A landscape with many peaks, sampled at points; each row gives a point and its height.
From any point a climber steps to the highest of the 2 points nearest to it. It stops when none of these is higher. Distance is the straight distance between rows; heights are no part of it.
J763: [-36,-114,-195,-369,61,-195,188,13,320,72,43,97,-281,15,146,254,-86,40,-144,-253,-319,148,128,11,-271,287,114,267,174,-294,58,10,588,-4,-9,163,-211,-140,222,83,-106,18,163,127,-321,49,-280,94,-95,-145,54,-29,-1,98,364,542,-17,108,-257,218,115]  h=39.9
J845: [327,83,86,4,24,136,295,230,-158,-193,-19,35,-84,15,7,-120,297,182,216,-542,-12,-207,219,-99,-53,103,-227,-35,-108,122,104,-448,161,-67,388,31,9,-89,77,16,-206,91,-21,-290,21,180,-34,86,46,314,95,255,-305,62,16,-102,192,-233,-244,-23,55]  h=29.3
J593: [-164,42,-91,-71,-20,-49,-139,-107,78,185,-50,37,111,-134,4,116,-338,-255,-246,461,-253,349,-61,-58,166,73,3,-16,-6,51,370,213,298,-153,-333,-15,-48,-108,-143,67,295,92,4,265,-276,-509,-116,44,12,16,95,-137,69,-34,-8,332,-359,147,186,131,142]  h=62.9
J898: [-174,-190,-188,-377,-13,-273,-183,81,669,492,-169,18,-50,309,99,8,-308,-82,126,34,-38,0,-281,54,-180,-274,459,282,171,60,-238,96,-140,140,-155,263,-23,56,452,-104,-298,-205,178,-42,-67,113,-169,178,-354,-192,-49,385,-314,-281,290,516,-243,142,-166,-285,61]  h=54.2
J880: [-25,-170,-170,-137,252,8,-279,229,204,163,41,-3,283,137,-80,257,-176,179,179,-341,-58,-216,-223,-22,-187,-159,395,174,-21,306,-318,49,-387,-101,48,316,-19,-126,471,-274,-19,-219,197,-167,167,105,-118,115,-173,-328,137,252,-336,-260,130,26,216,-194,-94,-194,-25]  h=42.9
J228: [48,-117,-123,-126,198,86,-120,122,4,113,-35,-22,200,90,-37,155,-40,62,269,-254,58,-68,-185,49,-42,-260,238,-70,-41,302,-224,70,-466,-119,161,284,122,-101,47,-339,69,0,30,-201,239,63,-29,23,-116,-138,-10,126,-192,-255,-15,-346,206,-193,-97,-251,-111]  h=39.1
J355: [98,403,187,192,-6,3,-87,255,17,47,54,-242,-192,-73,-62,-354,254,403,45,-177,257,-214,229,-404,302,-98,-30,-147,14,29,25,-145,-321,5,2,-237,150,220,201,112,219,20,2,147,85,146,300,255,389,-72,-32,222,-135,-157,240,-207,-77,114,240,-59,-159]  h=25.0
J494: [492,-24,-107,-13,75,116,-43,237,-87,-117,75,85,36,349,148,-101,-287,40,112,-272,-19,17,16,157,-163,27,-111,106,92,131,26,-351,43,-27,389,186,-4,-125,152,-15,-482,133,158,-240,20,147,-189,44,-290,347,189,150,-243,162,-135,70,146,-156,-287,-209,104]  h=42.1
J74: [112,-84,-114,92,-143,79,100,-336,-406,-348,-158,217,129,-58,194,-99,-17,-161,254,265,-27,186,-126,98,-167,347,-191,64,-182,5,-203,51,135,-54,337,-130,-178,267,-373,-55,-317,292,-163,-173,170,131,-123,-126,149,32,60,-76,136,430,-563,-190,156,-276,-80,175,84]  h=19.3
J524: [-40,159,-71,319,-22,-277,-205,15,205,31,291,-58,-201,21,-67,31,-150,-22,-277,291,-112,97,191,-75,133,-329,-138,206,291,-182,253,-31,49,131,-124,64,50,174,7,205,-205,-351,-37,372,-110,-105,98,-9,63,-45,101,-76,305,71,-5,243,-98,201,316,158,-44]  h=12.2
J723: [-18,62,40,68,273,300,-31,245,-69,181,178,-53,101,-53,-59,-41,-76,348,109,-390,73,-285,-87,-17,81,-172,290,-152,60,414,-135,-37,-584,-49,8,98,129,6,112,-199,165,-162,-177,-123,169,-123,96,172,-22,-6,37,70,-6,-263,-209,-389,183,-56,102,-207,12]  h=35.2
J855: [-119,-6,-66,-63,82,-45,-76,64,291,181,109,-110,-48,59,-152,227,-48,16,-204,-28,27,-36,29,-16,28,-172,-14,61,35,-12,42,161,15,24,-329,40,28,21,109,-182,113,-61,126,262,-87,-90,14,-17,7,-116,-11,-265,20,-167,243,152,-192,256,132,-57,-66]  h=33.4
J422: [-36,82,84,-203,-213,-131,25,18,231,393,-253,83,379,47,-43,133,-261,-114,-133,31,-102,-96,56,121,-79,-64,235,-198,-68,69,164,-201,135,-91,-123,-19,-98,98,316,-79,59,-59,334,-53,-444,-331,-49,303,-439,33,-89,34,-63,-21,24,297,-201,277,168,-197,262]  h=53.4
J827: [-20,110,-184,-180,-139,-185,76,-156,153,154,-195,65,40,-136,51,103,-306,-178,-188,263,-244,337,77,-110,-49,298,-4,-1,63,-50,75,88,397,-176,-180,-26,-181,115,169,121,138,218,262,137,-457,-286,-52,152,-60,-116,133,-129,14,55,74,453,-268,151,73,271,173]  h=73.1
J389: [-32,-213,-99,-258,122,-39,211,203,439,146,198,156,-380,-28,-12,318,-154,-33,-252,-419,-434,70,212,116,-348,-29,253,292,149,-221,273,-178,580,102,-2,190,-83,-310,227,118,-283,-208,142,153,-275,-109,-271,191,-243,-36,-29,42,-60,-45,140,589,-226,27,-227,-46,200]  h=33.6
J286: [46,156,-225,-128,-117,-214,-211,-194,31,-90,-222,-116,227,-40,-71,-122,240,-28,399,68,112,162,-162,-271,98,158,-77,18,-188,-44,-387,237,-277,-65,-24,-186,-166,24,293,-135,250,153,177,-232,22,342,-47,-42,348,-206,69,140,-288,-70,508,-116,121,0,-59,-12,-240]  h=18.3
J98: [-5,39,-128,300,40,-84,-147,11,-40,-185,320,-107,-184,51,-28,2,-263,-218,-165,469,36,272,180,27,323,-324,-310,61,71,-275,357,-51,135,36,-99,32,123,26,-317,301,-207,-136,-127,410,116,-34,224,-193,63,93,137,-81,233,103,-214,-105,-102,30,443,225,-189]  h=15.7
J257: [-59,-38,-8,371,-152,179,92,-78,-410,-320,134,189,57,-143,65,-202,82,-27,202,72,-80,86,39,82,-149,230,-194,-6,-212,77,-53,-170,127,56,291,-1,-179,125,-331,83,-309,-45,-203,-78,243,107,-82,-132,105,246,23,-143,384,456,-472,-254,276,-139,32,293,78]  h=22.0
J831: [273,-187,-150,9,159,89,-154,235,82,58,193,193,38,390,173,22,-452,52,-23,-238,-224,147,-205,258,-262,4,172,241,253,189,-88,-111,-37,111,190,234,17,-210,263,-130,-601,-37,121,-152,-39,28,-303,124,-420,226,191,108,-216,36,-183,149,79,-85,-311,-258,116]  h=36.0
J748: [-99,64,216,-36,72,170,144,249,26,335,78,-281,209,-177,-73,350,-82,71,-219,-382,-11,-273,-1,162,20,26,364,-353,-64,241,194,-160,-91,-117,-204,-108,48,-50,222,-333,448,-73,43,-134,-370,-391,30,288,-380,-18,-142,-73,-124,-93,9,-195,4,140,199,-277,177]  h=39.8
J359: [366,-170,-321,-2,127,107,28,219,-129,-194,281,147,-132,210,173,-121,-287,-59,-65,-188,-165,220,14,156,-165,185,-139,162,231,-57,154,-216,363,-84,357,97,-74,-181,-175,14,-463,101,-32,6,-17,168,-123,-183,-230,268,198,-26,52,236,-177,-35,244,-137,-273,51,37]  h=49.7
J171: [-67,82,253,-48,97,190,-35,376,286,389,51,-188,115,-69,-115,213,-213,123,-197,-486,11,-339,-21,196,20,-235,335,-111,-16,314,59,-188,-276,81,-296,-16,17,-22,318,-278,179,-209,20,-15,-180,-301,27,290,-372,10,-97,34,-193,-257,9,35,-46,30,253,-409,59]  h=35.4
J649: [-241,-152,169,-13,-46,-396,-215,-103,165,2,131,131,-90,139,48,11,250,230,208,253,145,-507,-157,-52,-118,-22,14,339,130,-1,-196,92,-201,192,-91,255,145,81,69,202,-209,-231,-106,20,307,333,91,-165,-27,-139,-174,65,126,19,17,304,202,65,-217,-22,176]  h=20.7
J866: [6,263,155,147,254,264,59,364,43,97,198,-232,-297,-126,-56,-101,113,413,-193,-303,199,-209,289,-265,391,-176,152,-180,47,83,76,-31,-316,-12,-183,-244,120,141,137,-36,355,-91,-166,264,40,-57,240,183,336,-37,55,-18,54,-238,77,-358,-50,148,341,-13,-136]  h=28.1
J812: [-53,30,84,9,-199,-151,-190,-524,-141,-128,-472,190,387,-79,32,1,213,-87,140,529,205,-66,-373,-195,-82,58,38,-82,-54,153,-324,441,-414,-150,12,-96,-123,114,-17,29,148,249,91,-292,271,9,-114,15,119,-310,-3,144,-40,-245,-262,-132,55,-95,5,54,167]  h=42.8
J811: [350,-161,-61,-156,-106,201,238,-307,-209,-653,-280,-189,-175,-11,182,-273,345,-358,253,17,192,349,-48,150,15,259,-310,3,-70,-315,-110,145,238,67,441,-194,9,79,-390,127,-284,295,-151,-167,226,369,23,-248,147,19,-57,51,-110,331,-81,-335,177,-380,-368,85,-334]  h=43.3
J901: [-108,-47,129,-69,67,14,10,156,354,293,145,-230,-148,-48,-340,465,-40,-106,-282,-295,-30,23,165,10,118,-349,80,-83,20,-131,281,-9,134,8,-469,32,47,-37,105,-165,174,57,94,331,-266,-146,45,118,-256,9,-56,-252,-67,-186,282,80,-337,250,279,-314,-73]  h=28.9
J239: [-123,95,36,-158,-116,-360,-148,-181,182,-23,-121,-19,46,37,-45,53,358,105,191,118,165,-134,-238,-238,-41,129,-32,71,-82,-84,-437,359,-258,3,-95,-17,-146,107,230,-56,200,142,185,-134,171,370,23,-15,185,-272,-40,80,-127,-44,435,84,138,37,-133,120,-94]  h=16.7
J568: [377,-82,-94,-71,-56,212,28,-310,-166,-462,-189,-250,-19,58,127,-217,319,-97,479,-134,147,376,-69,115,31,103,-186,-16,-44,-121,-298,35,-97,79,502,-165,38,-26,-255,-148,-181,94,-50,-405,267,467,-32,-128,229,8,-75,134,-364,172,141,-441,247,-349,-262,16,-429]  h=40.0
J485: [-60,-440,-58,102,39,389,-128,-207,-256,-274,63,-65,-81,139,193,-287,-32,-523,277,332,178,218,-84,274,55,5,6,-212,-98,-85,-5,114,249,32,162,118,181,-144,-663,210,-247,6,-160,-48,376,59,-15,-422,-59,160,-180,42,141,413,-497,-454,-34,-187,-79,-69,-201]  h=61.8
J472: [-67,-253,-176,-79,8,-82,-122,-62,-177,-30,174,212,254,-18,199,56,-223,-22,382,198,-243,-10,-156,123,-273,156,199,267,15,182,-107,-144,34,-6,307,334,13,-34,-85,-31,-395,-115,-98,-71,157,195,-190,-1,-215,167,-71,28,88,348,-340,229,130,-42,-245,-30,253]  h=21.7
J987: [-132,241,172,-86,211,220,333,190,-243,270,-90,-226,139,-287,-115,56,233,312,-27,-359,45,-93,103,-276,50,401,336,-236,-32,178,-25,166,30,-56,-96,-368,-120,102,407,-307,492,-195,264,-284,-451,-129,146,349,225,-196,74,84,-85,36,266,-227,-108,207,149,130,-6]  h=51.3
J526: [-95,-340,-297,35,150,5,-173,94,-122,136,369,396,46,-5,256,78,-410,146,56,-59,-554,307,-296,145,-299,269,309,443,242,156,-100,-145,182,56,307,254,-143,-243,-67,19,-458,-240,-53,-93,111,123,-372,51,-286,84,116,-43,43,344,-304,332,295,-30,-299,-12,325]  h=25.8
J384: [-240,-154,206,180,180,44,-125,174,229,166,326,40,19,-43,-97,87,-54,310,-116,-215,-162,-477,7,95,-105,-226,184,234,9,255,12,-138,-316,243,-179,182,95,-21,104,1,-60,-600,-108,146,169,-234,7,75,-86,-47,-137,-139,195,-163,-39,217,87,52,105,-148,150]  h=27.3
J612: [103,-103,11,-124,-238,-304,210,-188,-63,-265,-212,112,-152,-193,194,-2,227,-193,105,109,104,-75,-115,-140,-178,359,-416,112,47,-266,95,-71,390,38,263,24,-17,271,91,392,-313,400,-124,137,-111,402,169,-172,-73,185,-79,-11,-9,363,-155,94,33,-320,-361,66,247]  h=45.0
J976: [-54,92,75,-56,41,173,237,-105,-202,-264,-136,70,-221,-81,-136,-20,369,-50,34,5,90,262,55,115,-23,62,-69,-183,-94,-200,-171,210,-70,47,83,19,-71,-206,-435,-76,221,153,-144,-147,219,43,-71,-189,334,-223,62,-220,226,-65,145,-380,0,-80,-164,123,-364]  h=46.1
J505: [289,-37,-203,-116,62,95,202,41,-251,-214,65,153,-143,57,24,37,-26,-41,-41,-104,-138,165,149,80,-28,200,-212,-5,-39,-141,125,-50,310,-117,269,25,-136,-86,-269,-68,-157,228,-38,-5,-20,129,-78,-205,69,81,165,-178,80,133,8,-148,189,-147,-279,217,-111]  h=56.9
J634: [154,-141,-57,-125,85,153,41,-29,-148,-71,-45,-32,32,164,55,-65,-103,-228,124,57,108,128,20,173,103,-199,-129,-149,-169,-39,36,-73,-34,-130,45,186,107,-145,-392,-112,60,281,-107,-65,146,28,-27,-245,-141,167,-67,-124,-86,86,-78,-354,-8,-55,-82,-148,-132]  h=77.2
J12: [-28,-227,-239,-299,216,-45,-265,177,545,368,88,-44,69,238,-60,196,-227,-10,69,-230,-158,-5,-263,186,-197,-218,388,324,121,74,-211,63,-188,55,-71,233,-53,-84,477,-251,-178,-193,243,-84,42,-20,-257,177,-278,-255,69,279,-350,-269,291,343,-77,6,-172,-224,-19]  h=48.0
J704: [-41,-76,-110,-79,185,108,-88,-181,20,-138,-45,-33,-10,114,10,107,15,-233,-4,382,148,259,-85,107,111,-45,-107,-95,-89,-228,-190,426,-82,-32,-215,30,5,-151,-331,-151,227,135,-56,21,241,-67,23,-267,324,-244,22,-229,145,-16,205,-185,-113,-27,-55,115,-376]  h=42.2
J682: [-286,-113,-37,67,-147,-237,-286,-193,65,274,-128,240,169,-249,132,8,-273,-225,-55,581,-268,216,-248,13,84,-28,94,91,-41,245,252,81,122,-79,-206,-10,-30,-207,-227,254,216,-58,-93,261,-78,-310,-48,49,-148,159,-233,-125,168,18,-96,510,-266,92,57,-48,417]  h=57.8
J543: [-279,176,238,184,-32,-78,26,-86,-37,-26,30,-55,-99,-167,-118,22,380,132,-244,293,240,-156,60,-227,100,-50,-27,-303,-37,-26,-111,268,-275,63,-336,-221,58,-38,-223,133,434,67,-146,79,163,-47,142,-32,372,-208,-111,-238,333,-340,133,-169,-90,208,187,110,-150]  h=38.4
J43: [-62,-174,38,-100,110,196,94,210,364,250,247,-20,-192,-40,-216,414,-189,-93,-279,-506,-269,18,176,141,-197,-172,198,160,169,-60,330,-94,317,103,-231,6,-2,-163,237,-151,-73,-232,125,237,-261,-291,-122,165,-216,-1,48,-273,-47,-85,213,318,-258,81,25,-172,-25]  h=27.5
J516: [-260,-219,-89,-59,-97,-91,-306,-182,-114,173,-138,242,288,-132,228,-71,-248,-225,217,644,-177,138,-314,98,-63,-2,136,140,-68,248,73,61,-89,-81,-9,259,137,-127,-308,176,-6,-5,-111,146,166,-143,-43,-28,-152,182,-215,-58,93,58,-292,252,-185,29,11,-188,362]  h=52.0
J440: [130,524,84,91,-229,-118,-79,-34,-138,11,-175,-156,36,-209,-167,-371,299,230,294,-223,129,-17,201,-486,325,1,-193,-106,-98,57,-35,-87,-267,5,22,-443,-8,146,317,44,232,93,49,-102,-44,282,130,279,384,116,46,318,-406,-179,423,-221,35,6,247,-76,-178]  h=22.2
J848: [-28,100,-114,-223,-284,-232,-4,-69,229,228,-430,112,348,-13,17,31,-252,-159,-97,177,-57,176,-55,-79,-42,211,124,-84,-43,-16,-28,55,223,-199,-136,-121,-190,149,340,28,170,188,412,-41,-482,-257,-119,109,-288,-119,121,75,-67,84,110,408,-247,233,131,107,239]  h=63.6
J705: [420,161,-22,-98,-163,-16,175,25,-205,-229,-129,-60,-10,-3,-58,-159,276,-27,349,-459,58,151,231,-139,105,70,-305,22,-154,-82,141,-315,144,-130,427,-200,44,-78,57,44,-140,210,48,-202,-111,269,-84,41,126,272,-71,106,-374,-7,202,-62,204,-278,-189,-74,-202]  h=31.2
J578: [-188,226,222,319,-90,-47,130,-23,-149,-146,23,-76,-307,-154,-40,-302,420,228,-88,205,309,-150,120,-192,210,-102,-133,-196,47,-111,-103,61,-307,50,-123,-225,165,119,-278,151,148,6,-218,62,325,87,238,-30,397,-121,-131,11,364,-259,0,-396,-42,161,249,193,-247]  h=35.0
J361: [-30,-108,201,64,-189,170,177,-280,-321,-454,-165,27,-267,-191,-109,-91,317,-409,-38,235,186,278,72,219,110,-55,-383,-188,-94,-409,103,111,296,10,16,-88,24,-128,-510,258,68,333,-277,32,273,71,100,-351,248,29,41,-73,173,119,-180,-421,-96,-313,-115,146,-265]  h=51.2
J173: [168,-192,-206,-277,-57,-92,256,-20,-185,-298,-71,71,-274,-39,176,10,105,-202,24,-34,26,47,18,100,-136,300,-254,161,18,-305,163,-92,455,-76,397,80,-10,51,-152,161,-332,342,-137,150,-16,291,-20,-204,40,145,-51,-2,84,236,-52,49,152,-195,-415,129,180]  h=50.3
J125: [-71,46,233,336,-219,-183,24,-135,-38,-365,56,-128,-221,-28,-1,-231,332,-152,-55,345,460,-155,93,-116,77,-38,-247,-30,94,-166,-8,129,-123,12,2,-151,223,116,-319,311,-141,76,-108,224,341,215,270,-291,205,7,-217,-58,251,48,-109,-268,-35,-23,94,157,-155]  h=31.6
J931: [-57,143,160,264,390,389,60,392,-29,117,327,-94,-220,-90,-56,-146,-119,338,-170,-417,127,-290,32,61,291,-133,186,-152,135,299,55,-98,-344,76,-162,-159,122,12,147,-103,297,-175,-224,106,42,-193,214,158,73,38,68,-62,95,-141,-144,-347,31,-24,282,-54,-106]  h=31.4
J627: [-195,-12,-58,-25,23,-317,-28,-156,132,-107,40,79,42,72,73,116,34,258,102,199,-6,-245,-118,-24,-108,145,-28,188,-29,1,-258,238,-158,45,-15,185,-112,134,99,-19,15,-71,4,23,145,143,-37,-12,93,-186,12,-53,173,90,132,147,174,88,-134,290,8]  h=17.9
J665: [132,137,-79,142,-74,-348,-337,-12,370,260,38,-117,-101,203,-4,-66,-190,26,-480,340,33,45,88,-182,160,-290,6,173,226,-118,53,149,-123,61,-219,-106,177,301,125,88,-66,-224,135,334,-44,-163,91,54,-1,-237,4,36,146,-211,62,352,-208,363,293,-154,11]  h=9.0
J818: [-133,73,-20,461,231,226,-74,237,-233,-53,427,26,57,23,-62,-101,-369,174,-266,-227,-45,108,39,62,137,-137,-43,-44,193,99,88,-167,-166,152,-102,-180,26,-136,-97,-156,-1,-240,-108,96,12,-190,77,-34,-151,184,257,-300,232,46,-242,-217,163,44,340,96,-126]  h=23.5
J599: [-169,-94,251,70,-189,-167,111,-101,-129,-262,39,109,-115,-123,-51,-49,380,-189,91,165,227,-159,68,56,-12,-101,-328,-84,28,-170,126,-168,66,73,12,37,86,-32,-241,340,-68,58,-188,181,198,141,193,-280,63,229,-222,-131,275,84,-182,-143,-41,-52,-97,57,143]  h=28.3
J210: [-64,49,252,-7,-111,-22,111,95,87,294,-46,-143,265,-136,-110,331,-143,-121,-331,-101,-65,-195,117,32,33,-131,222,-389,-142,-3,323,-322,135,-93,-233,-105,-84,5,155,-169,367,0,179,-26,-485,-432,36,256,-477,90,-178,-45,-142,-13,18,34,-175,298,293,-311,164]  h=45.2
J525: [-87,-223,89,126,-118,254,-43,-262,-360,-308,18,-6,-229,15,-30,-250,50,-511,32,396,132,257,-26,315,158,-78,-199,-233,-108,-293,114,45,379,-11,-11,98,49,-175,-673,194,1,167,-349,61,280,-101,-36,-442,94,130,-32,-29,207,221,-307,-388,-95,-257,-13,134,-175]  h=55.7
J338: [-131,104,127,-70,57,151,241,49,-20,17,-72,-63,-147,-136,-160,88,384,144,-52,-102,163,-34,90,-90,130,-26,-29,-286,-85,-75,-50,147,-194,59,-205,-40,56,-35,-124,-59,407,70,-118,14,57,-18,56,-60,332,-156,-67,-197,60,-233,240,-304,-93,91,37,47,-162]  h=42.0
J222: [-20,216,8,-173,-25,18,269,-94,-150,55,-344,31,266,-124,-108,137,267,167,117,-171,4,-94,-16,-92,-63,200,102,-251,-174,155,-94,-2,-54,-119,38,-145,-180,38,113,-263,329,74,207,-273,-215,-41,-103,152,43,-137,66,-5,-45,-75,142,-177,51,-23,20,64,78]  h=61.7
J64: [-198,-17,213,88,122,141,-107,227,239,363,188,-72,143,-25,-60,169,-149,312,-276,-337,-91,-547,24,99,-128,-97,368,13,99,383,-23,-71,-215,174,-239,-42,79,73,432,-98,124,-567,80,-111,-83,-371,99,272,-215,-125,-126,41,8,-191,8,325,30,60,186,-199,158]  h=31.3
J267: [171,132,117,-116,-291,-206,265,-60,-99,-216,-340,171,28,-123,31,45,285,-32,112,-33,42,-122,124,-93,-143,125,-346,-32,-140,-191,112,-236,291,-69,103,-61,-84,122,179,180,-135,369,64,-26,-220,255,171,23,-84,150,-115,45,-47,85,12,135,19,-197,-247,36,301]  h=39.7
J142: [-103,233,122,-185,-113,22,351,-11,-161,117,-364,-143,273,-267,-168,85,428,218,87,-320,-42,-75,70,-243,-65,409,206,-215,-227,77,-108,93,147,-102,-48,-384,-201,67,385,-146,448,9,340,-344,-377,35,103,239,181,-174,0,85,-215,-29,348,-162,-25,50,93,43,109]  h=56.3
J379: [-130,-197,-39,-58,-147,-180,-222,-362,-126,-10,-231,278,335,-93,118,64,32,-158,268,569,23,-60,-340,-59,-74,77,134,84,-49,179,-203,235,-238,-103,93,185,64,12,-147,124,-16,122,-64,-32,226,47,-72,-78,-66,-92,-221,2,141,14,-334,98,60,-77,-96,-104,268]  h=47.2
J260: [156,74,-44,309,158,142,-69,177,-280,-161,314,-37,-90,194,8,-69,-462,-108,-212,47,5,192,197,119,172,-267,-244,22,107,-149,190,-154,27,-13,2,-62,47,4,-266,-42,-230,-6,-33,96,52,10,99,-156,-78,201,306,-139,122,166,-256,-276,-4,20,341,149,-313]  h=19.6
J399: [-151,-17,175,160,16,206,466,66,-321,-102,84,263,58,-180,-22,-57,258,378,107,-297,-247,-365,180,24,-267,252,-81,-95,-118,157,9,-342,120,104,243,-13,-156,-28,10,127,-36,-213,-138,-248,81,8,124,64,126,143,-79,70,227,98,-295,-52,289,-179,-175,210,256]  h=37.2
J937: [192,267,-125,115,35,-122,-372,-7,-34,-56,-81,-300,227,309,111,-200,-274,-42,-303,400,281,172,-43,-236,363,-55,-51,-69,-156,-96,-52,292,-369,-146,-198,-284,125,215,-12,-163,142,125,160,-7,30,-232,-64,32,239,-196,329,113,-79,-163,96,30,-102,216,482,132,-202]  h=4.2
J572: [-123,24,135,186,226,288,344,255,-204,8,246,108,22,-100,-35,123,89,483,-115,-383,-177,-388,161,19,-137,275,23,-113,-77,261,36,-233,112,49,113,-43,-55,-43,202,65,137,-356,-1,-164,-126,-252,134,80,43,51,72,-17,61,48,-111,-35,180,-76,-4,205,213]  h=41.7
J167: [-65,37,167,341,234,329,-67,294,63,83,446,-133,-95,30,-232,53,-360,83,-355,-409,-89,-99,13,182,137,-265,43,-34,195,167,146,-213,-180,188,-279,-30,134,-95,145,-208,21,-325,-178,204,-25,-294,113,74,-277,139,117,-241,41,-176,-265,-83,66,-16,349,-159,-55]  h=27.1
J695: [-29,59,-165,-114,-220,-376,-32,-176,329,267,-3,72,-245,32,165,19,-169,-35,-149,273,-266,141,-82,-56,-149,54,25,275,367,-238,23,128,260,137,-107,223,-13,176,207,361,-187,-48,23,270,-335,127,21,43,-125,-74,-101,205,-12,38,142,603,-287,199,-74,192,112]  h=53.6
J254: [94,17,-112,-101,55,-65,-136,-80,173,85,-64,-146,-37,151,-54,155,-85,-168,-62,274,140,168,71,-48,187,-202,-130,-71,-83,-169,40,210,16,-109,-312,19,98,-54,-147,-64,202,251,129,198,-64,-57,41,-110,80,-65,58,-86,-50,-135,274,26,-188,204,87,-21,-200]  h=37.7
J690: [412,245,-20,-58,-134,-104,119,-36,-70,-184,-274,-37,68,-37,-110,-26,131,-62,174,-41,96,80,214,-72,56,-34,-391,-33,-139,-140,227,-233,210,-156,173,-92,-22,132,47,82,-85,282,121,7,-208,230,44,-18,-27,178,46,72,-222,67,78,-26,33,-110,-81,48,-52]  h=35.1
J160: [205,303,-116,67,-87,-283,-341,108,313,115,-123,-308,22,304,-106,-150,-137,-56,-333,235,197,132,125,-263,304,-256,-92,39,58,-158,-100,108,-274,-69,-202,-196,78,309,297,29,38,12,270,164,-70,-49,44,60,105,-198,168,69,-112,-221,323,233,-135,360,308,-43,-224]  h=6.5
J687: [210,-262,92,-17,106,403,-88,-224,-253,-224,-87,-160,-42,245,185,-183,-61,-344,243,189,218,201,-49,315,147,-256,-31,-202,-108,-101,-110,155,38,-59,21,83,168,-124,-696,-88,-31,161,-138,-237,379,55,26,-290,4,60,-121,50,-180,186,-298,-586,18,-182,3,-91,-339]  h=68.9
J114: [-224,-271,109,225,-189,-48,7,-55,-224,-172,113,189,-11,-170,-80,-176,151,-170,244,66,-102,-67,-5,259,-51,19,-44,60,-93,-44,-4,-197,93,120,168,152,-117,-98,-326,218,-153,-237,-302,191,314,34,15,-297,130,310,-188,-220,483,377,-287,-50,180,-88,-56,102,119]  h=24.9
J32: [111,-139,86,-25,14,188,423,180,-262,-180,-27,160,31,3,-22,-19,267,138,199,-366,-77,-295,132,70,-266,134,-151,-19,-187,159,55,-341,107,39,393,164,-60,-90,-56,-13,-248,52,-112,-274,80,112,-46,-75,-58,266,-67,104,61,61,-258,-81,248,-254,-320,-18,238]  h=33.0
J498: [-329,-204,236,185,-10,-171,-153,-6,78,142,145,115,22,-42,-90,-14,167,324,14,73,-33,-586,16,18,-130,-112,89,272,-41,244,-67,-155,-270,203,-80,249,134,1,17,164,-66,-477,-128,17,230,-21,160,21,15,-22,-267,-8,248,-45,-68,370,181,94,-8,-12,319]  h=24.0
J598: [63,90,28,-172,-73,69,216,-177,-201,-10,-270,89,253,-17,-42,149,70,-105,116,96,-38,-16,-85,71,15,32,-77,-214,-239,154,28,36,-32,-157,80,68,-139,-83,-193,-174,239,257,-31,-200,-89,-103,-185,-50,-41,-17,-29,-60,-45,-24,-110,-271,51,-108,-120,-74,16]  h=68.5
J771: [-36,-218,-275,21,157,115,-214,18,124,214,369,285,-43,243,246,-111,-516,40,7,-63,-511,315,-253,289,-219,-14,255,346,344,143,54,-74,133,189,178,278,11,-154,-27,-34,-440,-312,-14,85,-11,-73,-226,41,-322,225,149,64,-27,147,-211,380,-7,86,-218,-96,164]  h=30.1
J94: [66,92,47,115,133,30,-392,-201,-29,-125,-129,-284,220,277,44,-160,-95,-82,-299,639,343,104,-66,-182,303,-164,9,-142,-219,-53,-57,409,-404,-145,-257,-258,98,-21,-295,-85,304,225,-70,-80,229,-347,-47,-49,264,-262,129,126,7,-260,-52,-147,-12,31,383,-12,-166]  h=2.3
J398: [126,-57,-22,-126,-186,35,299,-262,-251,-497,-256,110,-311,-208,112,-58,314,-309,60,77,135,258,-25,36,-78,244,-399,-34,-58,-383,-15,86,349,7,314,-88,-68,64,-360,119,-159,363,-217,28,102,201,43,-262,265,-1,-38,-125,128,184,-181,-248,50,-334,-397,188,-54]  h=46.8
J850: [-80,-52,-226,-219,-174,-360,-202,-143,587,510,-129,25,-138,262,178,-139,-265,-159,-132,286,-98,80,-223,-51,-89,-125,244,263,327,-74,-159,196,-25,135,-184,166,81,245,239,86,-178,-170,184,228,-231,65,-51,80,-233,-117,-108,343,-161,-312,243,595,-355,296,-65,-153,48]  h=63.2
J284: [-81,190,113,11,303,319,256,336,-198,118,198,-145,26,-202,-21,76,64,446,-92,-494,77,-190,49,-124,54,307,231,-116,127,288,-2,81,-49,18,-41,-206,-28,-48,356,-226,267,-233,35,-261,-342,-203,102,184,111,-84,179,-90,-41,-31,69,-223,52,47,58,161,-40]  h=46.7
J122: [2,21,-112,-132,-105,-280,-4,-25,397,105,-23,54,-167,112,-58,176,-11,46,-99,-63,-91,-16,172,-45,-143,0,-13,168,127,-346,8,22,348,-14,-58,196,-159,41,404,117,-44,45,177,132,-330,177,-27,31,-54,-70,53,86,-111,46,379,526,-178,203,-127,160,32]  h=46.2
J315: [44,353,-31,20,-111,-60,-220,-129,-29,80,-165,-300,128,-14,-166,-283,212,65,276,-47,184,176,51,-323,309,-53,-141,-138,-214,17,-124,122,-271,-37,-85,-363,55,42,129,-164,399,263,48,-107,20,164,30,73,450,31,39,133,-395,-217,509,-176,40,23,184,-81,-404]  h=20.2

For each start below, name the point where the climber stops.
J355 | J850
J498 | J827
J845 | J634
J160 | J850
J526 | J505
J705 | J505
J257 | J976
J167 | J850
J43 | J850
